Each row is a point on a tangle of strands that fork, close into loops and nearly touch. The rows are in no order.
Points whose rows are less than 64.2 apart are linked; no others are.
(757): [  4  14  -2  -2  -3  14  -6   5  -3  20  -7   3   6 -14  -6   3 -13  -7
 -10  -7 -30   9   3 -19 -27   2   4  -2  -1  -2   5   8   3  -7 -17   3
 -10   4 -14   2   8  -6   2 -19  -1   8  -4  -1  12   2  -4   8  -8]
(352): [-13  -9  -9  14  -6  -5  10   0  14 -11  18 -28  -2  24  10  17  -4   6
   7   8  17   0  20  -5  15  29 -24   4  -8   1  -6 -28 -12  -1  31   6
  23 -21  10   5   7  -1  -5  14  -1   5   8   1 -21   6  -7  -6  15]
(531): [ -4   2  16  25 -17   4   9  -7   0  -1  -3 -12  16   4  -3 -10 -35  -5
 -19   9  -8  -6  23 -24  17  15  -5  18 -10  -4 -27 -14 -14  12   9 -14
   5 -28  15 -15  11 -29 -11  -4   8  -2  14  28 -21  10 -16  -9   0]
(984): [-10  -7  -8  10  -1  10  -4   0  -5   0 -14 -26  -2   6  -9  26  -1 -12
   0 -17 -10  14  -6  -2 -12   9   6  -1  -2   6  32 -15   3  -1 -16 -10
 -28  16 -26  17   0  17  -6 -24  -1   7  -1 -33  22  -5   1  19   0]
(1014): [ -2  -4  11  -1  -1  16  17  -5  -3   3 -14 -15   7  13  -1 -11 -20  -2
  -1 -11 -12   6  10 -28 -10   2  -4  20   3 -14  10 -11 -18  12  -5  -3
  19 -28  13   1   8 -21  11  -4   5   5  10  13 -14  -2  -8  -6  -9]
(98): [ 18   4   9  -3  -9  -2  10 -10  -5  -8 -18  17  -3  -7  -8  -8   1  -6
  -6   9   3 -17  -1  21   8  -9  22  -9  16  -6 -11  14   0   6  -8 -19
 -15   2 -14 -21  -5   2  -4  -1   2 -22   1  10   2  -2   9   0 -15]
(143): [  8   4  17   5  -5  19  -2  -4   0   5 -32 -10  11  10  -1   2 -19 -19
  -5  17 -25  -6   8   1   4  -9  10  13   2   2   4   0  -8   9 -14 -29
 -29  -3 -20   6   1   1   0 -17   8   4   8  -9  17  -2   1  11 -17]
(608): [  3 -12  -5 -15   0 -12  12  -2  -7 -16   9  11  -9  -1  -7 -18  19   7
   2 -16  12   5  -4   6   0  15   1  -6   2  -6  -3   7   5   5   9  11
  25 -10  12 -22   0  -4  11   8  -7 -15  -7  19 -21  -2  -5  -8  14]
(547): [ -1  -1  -6  14 -17   1  20  -9  11   1  -6  -9  13  -7 -13   7 -14  -7
 -13  -3   1  -2  17  -5  -6  11   5  -7  14 -11  -2  -7   6  -1  12  -7
 -12  -7 -10   0   6   1 -15 -12  -7   1   8   6  -5   2   0   3  -3]
(182): [ -1  15   4   0 -14   5   7   1   3  -6  10 -11  -1  17   8   5 -12  -1
   5  13  -5 -16  10  17  13  12 -13  -9 -22   3  -8  -7 -19  10  16  -7
  15 -12 -20 -17   7  -6 -10  15   2   1   7  10  -2   6   5  13  -3]
(73): [ 21  -5  15 -23  10   9   9  -7 -14 -10 -18  21  -4   1  -4 -19  10  -2
   7 -18  -3  -7  -8   7  -3 -17  20  14  12 -14   9  15  -2  10 -17  -4
   5  -5  -2 -11  -3  -2  16   9   6 -17  -9  11  -9 -10   7 -10 -17]
(278): [  1  -4 -11 -19  27   3 -13   9  -3   5  11  12  -8  -4   7   4  28   7
  17 -18   3  13 -20   5 -14 -17   2   3 -14   2  15   6   5  -9 -12  24
  11  18   3  19  -4  16  16   8  -3   3 -19 -16  10  -7   2 -11   6]
(452): [  5  -3  18  -4   2 -12 -22  -3  -3   5  -5  13  -9  -6  16 -14  -8   7
   1  20   8 -13 -12   3  21 -22   2  -2  25   2  -9  18   5   5   1 -10
 -11   9  17   4 -11   4  -6   8  10  10  17  12  -1   5  10   0 -12]
(373): [-11   6  -9   0  -1 -11 -16  10   3   4  19  18  -1 -20  -3 -15   7   4
 -19   3  -2   8   0  -4  -8   6  -1 -11  -4   8 -18  15  14 -11  -1   8
   3  11   9 -10  -6  -8   0 -13  -5  -1  -4  12   3   5  -8   0  13]
(218): [  1  -8  -2  15  -5 -12 -13   5 -11   0  -5 -10 -10 -13 -17  18  -7  -6
  15 -16   4   6 -26  -6 -10   4   2 -14  23  11  16   6   7  -7 -16   3
 -35  38  -1  31   0  31 -19 -21  -5  17   8 -13  15  -5   7  16  -2]
(1044): [ 12 -21   5   6  -4   3  24 -14   3   2 -27  -8  16  -9 -26   1  -8 -16
 -10 -19  -2  12  12 -23 -15 -10  15  17  28 -19   9  -8  12  -2  -9 -12
 -25  -8   6  11   4  -1  -7 -24  -6   1   0   0  -2 -12  -4 -11 -10]
(245): [  5   1  19   0   1  13   8  -8  -5  15 -19   4   8  -9  -6 -17 -25  -6
  -4  -9 -17   4   5 -36 -14 -12   4  15  17 -12  -3   6  -7   5 -12  -4
  -2 -18  18   0   4 -18   4  -4  11  11  13  19  -9  -1  -1  -9 -14]
(154): [-10 -20  14   7   0 -15 -12  -3   1  -7   0   6   6  -5  -3 -24  -7   5
 -15   8   8   4  14 -20  15   0  -4  18  18   4 -17   4  12  -2  -1  -8
  -2  -9  41  -8  -7 -20   6  -9   9   0   7  14 -15   2 -10 -14  11]
(771): [ -6   0   5  12   1  16  -3   0  10   5 -14 -15  23  12   1   7 -12 -11
 -13  17 -18   1  18  -5   4 -10   5  20  -7   5  -1 -13  -1  -1 -10 -18
 -19  -6  -6  16   0 -10   1 -14   3   1  -1 -19  16  -1  -4   0  -5]
(192): [-10   8 -16  13 -13   4  11   1  10  -5  13  -5  11  -5  -9  13   7  -7
 -27  -6  -9   6  19  14 -11  31   5 -11 -22   2  -6 -10   8  -3  12  -5
  -5   5 -33 -19   5  -3  -8 -21 -11 -17 -18  -9   9   2 -10  11  11]
(205): [ 12  -2  13  -5  14 -10 -27   2  -4   8  -4   5 -13  -1  22   0   1  10
  16  13   7  -4 -24   3  13 -30   2   0  21   4   6  13   3   2  -3   0
 -11  22  16  29  -7  19  -4  13   2  15   8  -4  11   0  13  -1 -16]
(903): [  4  17  -6   9 -21   2   7  -5   7   0   5   6   9 -11  -9   0 -14  -7
 -21  13 -11 -11  15  14   2   8  14 -20  -6   1 -27   2   1   1   4 -16
 -10   0 -26 -27   4  -5 -20 -10  -1 -11   0  13   4   7  -2   7  -4]
(443): [  5  12  16  -4   7   7 -19   1  -3  11 -11  11   2   3  17  -7  -5  -3
  -2  24 -20 -13  -5   7  11 -19   0  10  -6   8  -3  10  -5   2 -14  -9
  -8   7  -3   0  -6  -7  11   4  10  -2   0  -6  16   3   3   3 -11]
(71): [  1  13   4   1  -6   9  11  -2   7   1   1  -9   5  14  11   3 -13   4
  10  13   1 -13   7   5   8  -3  -6   1  -7  -5  -6  -7 -13   7  15   2
  12 -18  -3   3   8  -5  -4  24   4   7  14   5 -10   3  10  -1 -10]
(594): [ -6  -6   5 -13   4   6  -9   2 -12  -5  -7 -18 -21   9   4   5  -2  -7
  27 -20  -6  -1 -14 -10  -4   9 -17  -4   7   6  40   2 -19   4 -18   4
  15   7  -4   9  -6  15  10   1   8  18  10  -9   7   0   6  20   2]
(588): [-22  -3  -6   3  -5  -9   1   8  -2 -10  15 -14 -21   8  -2   9   2  -5
  12  -9   7  -2  -4   9   3  33 -27 -23 -12  17  15  -1 -14  -2   8   1
  17   6 -13 -14  -7  10   1  -2   3   5   4  -2  -2   4   1  26  23]
(367): [  3  -4  -7 -27  25  -4  -5   5  -3   1  11  23  -9   1  10  -5  32  10
  12  -8  12   3 -16  20  -4 -14   3   2 -18  -1   6   9   6  -3   2  18
  18  11   0   1  -7   8  20  16  -4  -7 -21  -7   0  -6   2 -14   8]
(752): [  3 -15  -1  11  -9 -10  16  -7   7 -14 -11 -11   5   4  -7  10   0   3
  13   5  27  -9   1  12  10  -7   3  -7  29  -8   9  -7   8  -3  13  -7
 -17   0   4  18  -2  17 -16   6  -5   4  12  -6  -3  -2  16   0  -6]
(455): [  5   1 -11 -11  14   3 -16  13 -10   6   5  11  -8 -11   0  12  21   2
  11 -24  -6  12 -20   2 -21  -8   8  -4  -9   5  17  12   8 -11 -21  20
  -7  30  -9  19   0  18   9  -5  -6   5 -19 -15  17  -7   1   1   0]
(995): [ -9  10  -1  -7   3   4   2   7   5  -5  16 -15  -7  24  11  10   5   0
  15  11   0  -6   5  15  12  13 -25  -1 -36   8   2 -17 -20   7  16   5
  28 -15 -10 -10   3  -7   5  19   0   3  -5  -5   0   3  -1   6  14]
(414): [ -1  20  -5 -18  11   5  -2   5   5  14  15  -1 -14  10  22  -1  -2  17
  24  16   5  -7 -11   5   5  -7 -16   1 -25   0  -3  -5 -12   3  20  20
  33 -15   6  -2   2  -2   5  40   4  13   5   1 -11   1   6  -6  -1]
(692): [ -6  -6  -8  19 -17  -9  12   0   8 -15  25 -21   1  18   5  15  -4   3
  -6   6  10  -1  23   1  19  37 -23  -2 -20  -1 -17 -26 -11   5  37   2
  24 -20   2 -12  12  -9 -15   5  -7  -4   1  15 -23  10 -13  -2  18]
(402): [ -1   5  -8  18 -30   0  18  -8  14  -3   5  -6  14  -8 -11   7 -20  -8
 -19   7   2  -9  23  10   3  16   8 -20   7  -7 -21  -6   3  -1  19 -18
 -13  -3 -21 -13   7   2 -31 -11  -5  -1   7  14  -4   7   0   6  -1]
(121): [ 15  16  -4  -2 -13   0  -1  -2  -1   5  -5  22  -5 -18  -5   0  -2  -2
 -13  10  -8 -10  -4  20  -2  -6  21 -22   7  -1 -18  16   3  -2  -8 -11
 -16  14 -27 -21  -3   2  -8  -7   0 -15  -3  11  10   3   6   5 -11]
(908): [  7  13  -1 -19   5  -5   9  -6 -11   0  10  29  -4  -1   8 -13  12  12
  -3  10  10 -11 -13  23  11 -14  11  -4 -20  -5 -22   7   0   9  10   8
  15 -11  -5 -32  -2 -10   7  30  -3 -26 -10  13 -15  -1   6 -11   0]
(1041): [ -8 -21  10  -8   5 -22 -13   6  -2 -27   2   6 -16  15  -3 -13  23  -1
   9   4  12  -2   5  20  21  10 -13  -3   5  16   8  11  -3   3  -2 -10
   7   7  12 -17 -15   0  16  -4   7 -10  -5   0   3   0  -2   7  19]
(1087): [  4  11 -14 -19   5   1  17   0   2  12  18  12  -6   3  14  -9   4  18
  14   1  11   2 -13   3  -3  -1  -4  -5 -15 -13 -14  -3   2   5  29  25
  30 -21   7  -9   6  -6   2  39  -5   0   4  12 -24  -1   5 -13   3]
(557): [ 17 -21   6   7  -6  -3  20 -12   2  -4 -26  -9  10  -7 -23   5  -9  -9
   7 -13  17   7   0 -13  -7 -17  13   6  39 -18  12  -8  14  -3  -4  -9
 -31   1   6  24   5  15 -21 -13  -7  11   6  -2   1 -11   7  -9 -14]
(349): [  9   9  -7 -28  13  11  10   1  -7   6   2  16  -6   4   6   0  22   4
  14  -6  -3  -2 -13  20 -11  -9   4   0 -21  -6  13   3  -4   4  -4  15
  20  -1 -18  -7   3   0  20  18  -4 -11 -20  -7   2  -7   4  -4  -2]
(254): [-12   8 -10   7  17  -1 -26  10   8  16  18  -7  -4 -10  12   4  -2  12
   6   6   4  16  -9 -26 -13 -13  -7  -1   0   7   1   0   6 -16  -1  18
   3   6  25  34   0   9  -5   3  -1  26   6 -15  10   4   1  -5   0]
(509): [ -5 -14  -6   4 -12  -9  22  -8   2 -12  -2  -9   1  -1 -14  -3   0  -2
  -8 -16   8   3  12  -9  -4  24  -3  -4  18 -11   7  -6   4   2  10  -1
   8 -11   4  -7   3  -1  -3 -11  -7  -7   5  13 -16  -1  -7   0   7]
(920): [ -7 -10   3 -11  -3  -1  -9   4 -14 -10  -5  -8 -24  -3  -9  -3   1 -11
  14 -27  -7   2 -10  -6  -9  23 -12 -13  10   8  34  14  -9   0 -20  -3
   7  14 -11  -5  -7  15   8 -16   6   5   4   1   7  -1  -1  26   6]
(303): [ 13   0   0  -6   9   8  -1   1  -3  -3 -15  13   9   0  -2   6  16  -3
  -6  -1  -7  -4   0  16  -4 -17  20   7  -2  -3   4   5   9  -1 -17  -5
 -18  10 -13   4  -1  -1  12  -8  -2 -18 -19 -18  15  -8   4  -6  -8]
(561): [-19 -12 -14  27  -8  -2   6  -4  19   1   4 -26  22  -2 -10  22  -7 -10
 -26   2  -1  11  28 -14  -2  18  -7  13   2   2   3 -24  13 -15  12 -11
 -17   2  -1  18   0   0 -14 -29  -9   0  -3 -19   7   1 -17  -1   9]
(243): [ -2 -11  17  -3   5 -12 -20  -2  -3  -2  -6  15  -1 -10   0 -23  -8   2
  -9   7   2  -3  -1 -10  12 -14   4   7  23   4 -11  19  12   0 -10 -10
 -13   4  26  -2  -9  -6   2  -8  10   6   7  14  -2   0  -1  -4  -3]
(45): [ 19   3  17 -23  17  17   1  -4 -17  11 -14  23   0  -4   9 -18   0   4
  10 -16 -12   1 -16  -9  -9 -34  15  20   4 -13   9  15  -6   8 -18   7
   8  -3   4   0  -2  -6  16  19  12  -2  -6  10  -8  -8   6 -12 -24]
(905): [ -3   1 -16   2  -2  -1  16   2   7 -12   9   7   9  -3 -10   5  27  -3
 -18  -7   2   3  11  22  -8  19   8  -7 -19   2  -3  -5   9  -1   6   3
   2   4 -20 -19  -1  -5   8 -13 -13 -27 -24 -14   5  -2  -8   1  15]
(376): [ -8  -1 -13  19  -1  -5  -7   4  -9   4   5 -18 -11  -9  -9  23 -12  -5
  22 -18   9   6 -28 -13 -13   5  -4 -17  18   9  20  -2  -2  -6  -8  13
 -16  24   1  32   2  33 -18  -6  -3  23  16 -16   7   0  10  20  -1]
(413): [  2   4  -5  12  -3   8 -10   5   4   6 -14 -13  10   1  -3  26  -2  -7
  -7   5 -18   4   3   8 -10  -1   9  -2  -6   8  10  -7  10  -6 -13 -12
 -38  18 -30  19   2  11  -6 -22  -3   3  -8 -31  30  -2   1  12  -6]
(573): [ 22   4  -4  -8   6   9   5   0  -8  10  -8  13   1  -9  -5   5   6   2
  12 -26  -3  12 -17  -9 -26 -19  16  -3  17 -16   9  11  10  -4 -10  17
 -11  10  -8  21   7  11  -4   6  -4   7  -8   0   0  -8  12 -10 -21]
(238): [-16  -5  -3  -6  13   2   0   5   7  -8   7 -17  -7  26   9  14  19  -2
  19   7   7   1   3  16  11   9 -21   1 -23  10  16 -16 -16   1   4   3
  18  -4  -7   2  -7   3  15  10   2   1  -8 -23  10   2  -1   5  20]
(265): [-15  -3 -11   7   7  -2  -3   4  13   0  16 -23  -8  12  10  10  -3  11
  14   5  14   4   7 -15   4  11 -20   2   0   4   3 -16  -8  -7  15  12
  22 -15  21  19   2   5   3  15   3  16  12  -8 -10   5  -1  -7  11]
(165): [ 25   5  19 -12  -3  14  20 -10 -15  -5 -29  17  -1  -2  -8 -16  -2 -10
   3  -5  -6 -13  -5  10  -2 -14  24   7  13 -18   3  14 -11  16 -15 -17
  -5 -11 -16 -19  -1  -1   6   7   5 -20   4  15  -8  -5  11  -2 -25]
(444): [ 13   9  -6   3   5  10  -5   4   1  11 -14   1  12   1   4  22   6   1
   0   4 -11   3  -5  10 -11 -21  18   2  -4  -3   6  -4   7  -4 -14   1
 -25  13 -20  22   5   8   1  -5  -5  -2 -13 -27  22  -4   9  -3 -14]
(207): [ 10  -9   3 -21   6  -5   4  -3  -9 -20  -2  15 -13   1  -7 -17  21   0
   4 -17   3  -2  -4  14  -1   4   8  -1   4  -3   7  16   1   4  -9   0
  15   1   0 -20  -5  -2  17   0   1 -17 -13   9  -5  -5   0   0   3]
(168): [ -6 -22   9  -9  10 -24 -17   4  -2 -21   5  17  -8   5   2 -21  20   8
  -2   9  21  -2   1  15  24  -6  -1   4  10   8  -9  15  10   4   3  -4
   3   4  24 -13 -14  -3  12   3   6  -8  -4   6  -8  -1   0  -6  13]
(276): [ 15  11 -14 -10  -2  -3   5   1  -5   4   3  33  -4 -21  -3  -4  16   6
 -12  -4   8  -4 -12  24  -8 -12  25 -21   3  -8 -19  19  14  -5  -2   7
  -8  14 -20 -17  -3   4  -2   2  -6 -21 -13   8   0  -4   8  -6 -10]
(773): [ -9   1  -2   2 -12 -17 -18   7   4  -3  10  10  -8 -13  -7 -15  -3   1
 -15  14   3   0   4   5   9   7  -4 -21  13  14 -19  17   9  -7  -1  -9
  -4  13   8 -13  -9  -1 -10 -15   3   2  11  18   6   9  -5  10   8]
(818): [  6   5 -12 -13   0 -10  11  -1  -1  -9   9  26  -3  -5   1  -7  23  10
  -7   3  17  -8  -9  31   4  -5  13 -18  -9  -3 -20  10   9   1  12   6
   8   2 -10 -28  -5  -1   3  13  -7 -26 -13   8  -7  -3   7  -8   4]
(1012): [ -4   3 -15   1   1  -5 -10  12   3   3  11  16   4 -21  -9  -1  17  -1
 -17  -6  -6   9   0   5 -17   6   9  -9  -6   7  -6  14  19 -15  -9  10
 -10  20  -7  -2  -3   2   5 -21  -8  -8 -16  -3  13  -2  -6   1  10]
(694): [ -7 -19  -2  -4  10 -24  -1   3   2 -17  15  17   2   4   5 -14  31  15
  -9   8  29   6   2  17  19   2   1   3  -6   1 -22  -1  16   3  21  10
  11  -6  25 -19 -10  -5  10  12  -5 -16 -10   4 -21  -1  -5 -18  22]
(563): [ -4   1  -2  -3  -1  11  17  -5  -4   5   3 -12   3  10   0  -5  -7   0
  -6 -16 -13  10  10 -24 -13  21 -12  14 -11 -10  10 -16 -12   7   3   9
  31 -25   5  -6  12 -20  12  -3  -5  -3  -1  12 -16   1 -19  -5   4]
(1004): [ -7  -7   8  10 -12 -12 -10  -2   6 -11  -4   0   4   0 -12 -15 -11 -10
 -17  18  -4  -7  19   1  15  10  -3  -1  12  13 -13   6   5  -3  -3 -23
 -13   1   6 -16  -6 -12  -4 -19   5  -8   4   7   6   7 -10   7   7]
(138): [-10  15  -3   7  -8  -9 -15  10  11   2  29   1   1   1  13  -2  -9  10
  -7  23   8  -4  10   2  16   9 -17  -6 -21   9 -32  -7  -1  -3  23   5
  18 -10  11 -15   4 -14 -14  13   0   9   9  16 -12  13  -3  -4  15]
(622): [ -7 -21  -6   1  -2  -4   3   0 -11 -15 -10 -12 -18  -9 -22   4   6 -14
   4 -40   2   8  -8  -5 -14  24   1  -6  15   3  37   7   2  -3 -18  -7
 -11  20 -13   2  -5  18   1 -29   1   0  -2  -6   4  -7  -1  22   7]
(240): [ 15  -4  15   4  -8   2   0  -8  -1   4 -30   0   1  -1  -7   2 -14 -11
   6  10 -10 -10  -1  -1   3 -14   9   1  26  -3   6   8   0   5 -13 -20
 -29   8  -7  12   1   9 -10 -13   2   8  11   2  14  -1   8   5 -16]
(698): [  4 -10  -9  -5   4 -14  15  -6  -2 -13  15  20   6  -4  -1 -14  29  12
 -12  -6  15   6  -1  10   7   8   8   3 -13  -5 -21  -3  14   5  18  16
  21 -11  18 -24  -2 -12  13  10 -11 -25 -17   9 -23  -1 -13 -21  20]
(800): [ -9 -12 -10   8  -2   2   9  -4  -2  -7 -10 -22  -3   2 -11  18   1  -7
   5 -21   4   6  -2  -2  -9  10   0  -3  11  -2  31 -10   4   0  -6  -3
 -13   7 -15  16   1  17  -4 -12  -3   6   3 -19   8  -4   5  12   1]
(830): [ -1  18   0 -14  10  -6 -17   7   5  14  16   9 -18   1  30   0   2  19
  16  27  11 -11 -16  15  13 -13 -15 -10 -13   5  -9   6  -6   1  21  11
  17   2   4   1  -7   8  -4  32   4  15   9   0  -3   3  12   4  -3]
(1048): [ -4 -12  -9  23  -9  -1  11  -6  18   8 -13 -19  26 -10 -19  20 -11 -12
 -21   3  -2  10  19 -15  -9  -1   7   8  12  -4  -1 -17  20 -15   4 -10
 -37   6  -1  21   4   4 -18 -31 -12   6  -1 -18  14  -5  -8  -4  -1]
(490): [ -8  -3   9  20 -20  -8  -4  -3   8  -5   2  -8  10   0  -8  -8 -28  -7
 -18  19  -2  -8  28 -13  17  15  -9   3  10   6 -25  -5   1  -1   9 -19
  -6 -11  14 -14   3 -17 -15 -16   6   2  13  20 -10  11 -14   0   8]
(141): [ -6   3   4  13  -4  10   6  -2  13  -5  -4 -17  15  16   6  11  -9  -3
   0  21   0 -10  18   8  13  -7  -1   9  -5   1  -4 -14  -8   4   7 -12
  -6 -11  -5  12   2  -3  -5   8   3   3   7 -11   5   3   6   0  -6]
(406): [ 16 -19  -3  10  -5  -9  20  -8   6  -8 -17  -1  15  -8 -16   7   1   0
   6  -3  31   0  -4   4   2 -23  18   1  36 -17  -1  -5  21  -7   9  -2
 -30   4  14  25   0  17 -22   0  -9   3   4  -6  -3 -10  12 -15 -12]
(310): [ 11   6  16 -12   7  13  -4  -4 -11  18  -8  16  -1 -12   3 -21 -16   1
   4 -15 -15   7 -10 -29 -18 -22   6  10  15 -12   2  16  -3   4 -14   8
   4  -6  15   2   3 -12   7   6  12  15   6  18  -7  -1   3  -7 -18]
(233): [ -1  10   5   5  -2  16   1  -3   2  21  -7   0  15 -10  -4  -5 -24  -7
 -14  -5 -25   8  10 -33 -18  -1   0  10   1  -6  -7   1  -1  -5 -10   0
  -3 -11   5   3   9 -18   3 -14   3  11   3   8   2   2  -7  -4  -7]
(442): [-18  -4  -9  18 -10   2   3  -2   9   0   6 -17  11  -1 -11   9  -5 -13
 -31  -6 -14  11  26  -8  -8  32  -5   3  -9   5   4 -13   9  -7   6 -13
  -9   2 -17  -5   4  -7  -6 -36  -8  -7  -8 -10   7   2 -20  10  11]
(728): [-16   3 -20   0  16   9   2   3   8   5  14 -18  -4  10   9  23  14   3
  20  -4   7   8  -5   1  -8   3 -11  -2 -20   6  16 -18 -10  -8   3  18
  17  -1  -7  21   0  15   9  15  -3   6  -6 -31   9   1   1   0  14]
(570): [ -3  -4 -11   1   7   5   2   4   7  -4   1   5  14  -1  -6   6  23  -4
 -16  -4  -6   6  11  10 -10   2  10   8 -13   2   4  -4  13  -6  -8   3
  -9   8 -10   1  -1  -5  14 -16  -9 -17 -24 -22  14  -3  -6  -5  10]
(26): [  2  19  -3 -11  -4  22  14   0  -9  10   3  -1   9   1  -3  -6  -5  -3
 -10  -7 -23   5   6  -7 -18  12   0   8 -29  -8   2  -9 -12  10  -4   7
  23 -19 -15 -21  15 -23  11  -2  -7  -8 -11   8  -5   2 -15   4  -2]
(878): [  6  18   3 -17   5  17  10  -1  -9  10   0  12   5   4   5 -11   1   3
   3   1 -12  -4  -4   5  -8 -10   4  11 -24  -7   0  -1 -10  10  -6  10
  22 -16  -7 -16   8 -19  18  17   0 -11 -10   4  -6  -2  -3  -5  -6]
(1047): [  0   2   3 -17   4 -15 -14   6  -4   2  11  10 -26   1  17  -4  14  10
  18  10   8  -9 -20  20  13  -1 -16 -20   0   8   4  17  -7   0   8   5
  16  13   1  -5 -12  15   4  18   4   8   7   8   3   2  12  12   5]
(3): [ 15  -1   5   6  -5  -5  -9   0  -6   5 -15  -1  -4  -8  -6  12  -5  -5
  12  -2  -2  -1 -17   0  -4 -10   7 -10  26   0  11   8   6  -2 -14  -3
 -31  25  -6  26   3  21 -15 -11  -4  12   4  -6  17  -3  11   7 -13]
(1084): [ -7 -13  12  -9   5  -5 -15   6  -3 -20  -7  -5  -8  21  -5 -12  14 -11
   4   6  -8  -3   9  14  13  12 -13   5  -3  18  18   4  -9   6 -14 -17
   5   4  -2 -13 -10  -7  20 -12   8 -11  -9 -12  16   1  -8  15  12]
(1019): [ -8   2 -23  19   4  -1   3   3   3   5  13 -18  -4  -5  -2  21  -3   6
  22 -10  20   8 -16 -11 -13   0  -2 -18  11   3   7  -9   4 -11  11  18
  -6   8   7  37   4  32 -16  11  -8  17  13 -19  -1   2  10   6  -2]
(938): [  8  11  11 -15   7  -7  -6  -9 -15   5  -3  35  -7 -11  14 -16   8   9
 -11  13   9 -17 -17  21  19 -26  19  -3   1  -5 -22  17   1   8  -1  -7
  -2   3  -5 -25 -11  -1   3  22   5 -26  -2  13 -11  -1  10 -11 -16]
(416): [ -2  20  17  -4   0   9  -8   5  -6   8   3   4   2   8  16 -18 -19   7
   1  20  -9 -12   0  -7  15 -10 -12  18 -29   4 -15  -2 -18  14  -2   1
  19 -21  12 -18   4 -27   7  22  14   2   9  15 -10   5  -4  -6  -4]
(214): [ 17   5 -13  -4  12   3  -8   9 -13  10   3   8  -5 -11  -4  19  14   4
  17 -30  -1  20 -29  -4 -28 -18  17  -5   3  -5  12   7   9  -9 -18  25
 -17  29  -9  32   6  24  -5   2 -10   9 -15 -15  11 -10   7  -6 -15]
(1055): [ 10   0  10 -12   9   0 -17   1  -8   4  -7  -7 -18   7  15   2   1   3
  30  -4  -4  -4 -19  -4   3 -14  -8  -2  16   3  26   7 -11   3 -12   5
   6  13   7  23  -5  18   4  14   6  19  10  -4  11   1  11   9 -10]
(1024): [ 16   2   5 -12   5  12  -5   3 -10  13 -14   7  -2 -11  -9   1  -2  -6
   7 -26 -24  12  -9 -20 -28  -9   9   2  11  -9  18  13   2  -3 -25   7
 -10   9  -9  11   6   3   6 -12   0  11  -7   1  10  -4   1   1 -14]
(286): [-15   4  -6  -2  -6 -11  -5   9   1  -1  20  -6 -27   3   8   9   4   5
  21   4  11  -8 -16  18   9  21 -28 -33  -9  18   3   7 -13  -7  15   6
  18  10  -6  -7 -10  18  -5  14   4  13  13   5  -3   4  10  24  17]
(866): [-15  -4 -10  17   8  -5  -9   4  16   5  14 -15   7  -3   6   4  -3  11
  -3   9  13  10  10 -21  -1   1  -9   5   8   5  -7 -12   8 -16  12  10
   4  -5  30  27  -2   2  -4  -1  -3  16   9  -9  -3   4  -4 -10   7]
(848): [-14  -8  -4   3  -9  -8  10  -1   0 -17   4 -15  -8  12  -7   3   4  -5
  -1 -10   6  -1   9   5   3  29 -14  -9   0   4  14  -6  -7   4   8  -5
  12  -6  -9 -13  -1   0   1  -8  -3  -6   1   2  -5   3  -5  14  15]
(409): [ -3  10   3   0  10   2 -24   6   5  14   6   3   1  -4  15  -1  -5   6
   2  17  -8   0  -4 -10  -3 -15  -5   4  -1   9  -2   7   4  -7  -5   6
  -1   7  11  18  -2  -1   3   3   5  15   3  -8  15   4   4  -1  -2]
(1069): [  6 -20  -7  17  -5   2  26 -16  14   9 -17 -17  29 -12 -20  16  -4  -9
 -19 -11   0  17  16 -29 -14 -10  12  18  21 -16   2 -20  17 -12   2  -5
 -26  -5  11  22   4  -2 -11 -25 -11   1  -3 -13   2 -10 -11 -15  -6]
(365): [  5  19  21 -12  -1   3 -14   1  -8   7  -3   9  -8   7  21 -15 -10   4
   6  28 -12 -20  -7  11  20 -14  -8   6 -13   6  -8  10 -19  13  -6  -8
  13  -4   0 -18  -4 -10   8  20  12  -1  10  12   1   5   2   6 -11]
(1059): [ -5  -1 -21   7  11   3   4  -1   4   0   8 -16  -7   6   4  25  11   4
  24 -10  15   5 -17   3  -8  -5   0 -11  -3   4  17 -12  -4  -7   2  17
   2   8  -6  28   0  27  -3  17  -5   8   0 -29   7  -2  12   3   3]
(862): [ -6   1  20  20  -4  13   9  -4  -4   1  -5 -10  18   9   1 -14 -25   4
 -17   8  -9   2  14 -29  15   7  -7  35 -21   0 -21 -19 -19  13  -2  -8
  11 -32  28  -9   8 -35   8   3  13  -7   8  17 -21   5 -18 -17   1]
(377): [ -5  -7  19   4   2  -2   0  -7  -8  -5  -4   7   8   1   1 -26  -9   8
 -11   3   0  -1   8 -19  13  -2   0  24  -2  -1 -15  -2  -5  12  -5  -3
   9 -23  34 -17   1 -28  14   6  11  -8   6  19 -19   0 -10 -17   5]
(85): [ -2   7  -3  15 -18  -5   6   0   7  -7  22  -6  10   7   7   2 -11   7
 -11  14   9  -9  18   3  19  16  -9  -3 -18   1 -32 -14  -4   4  30   1
  15 -20   7 -18  11 -15 -18  14  -3  -4   6  21 -22  11  -6  -7  11]
(230): [ -8  18  14   2   0  -2 -28  12   6   6  18   1  -4   9  22 -11 -16   8
   0  31  -2 -11   6  -2  23  -2 -23  10 -26  15 -22  -4 -12   4  10   0
  17 -11  15 -15   0 -23  -4  17  13  12  11  11  -7  10  -4  -3  10]

How many points has the smallest loop of links through each point below? Write - if it is on no loop.
(984) -> 22
(409) -> 12
(376) -> 14
(455) -> 14

A fork is a point with three links, a tip a point with one. Leave the first point through the second and follow the links. Name the first fork or tip that comes.
(573), (214) -> (245)
(1087), (414) -> (121)
(303), (444) -> (570)
(1084), (1041) -> (73)
(192), (442) -> (752)
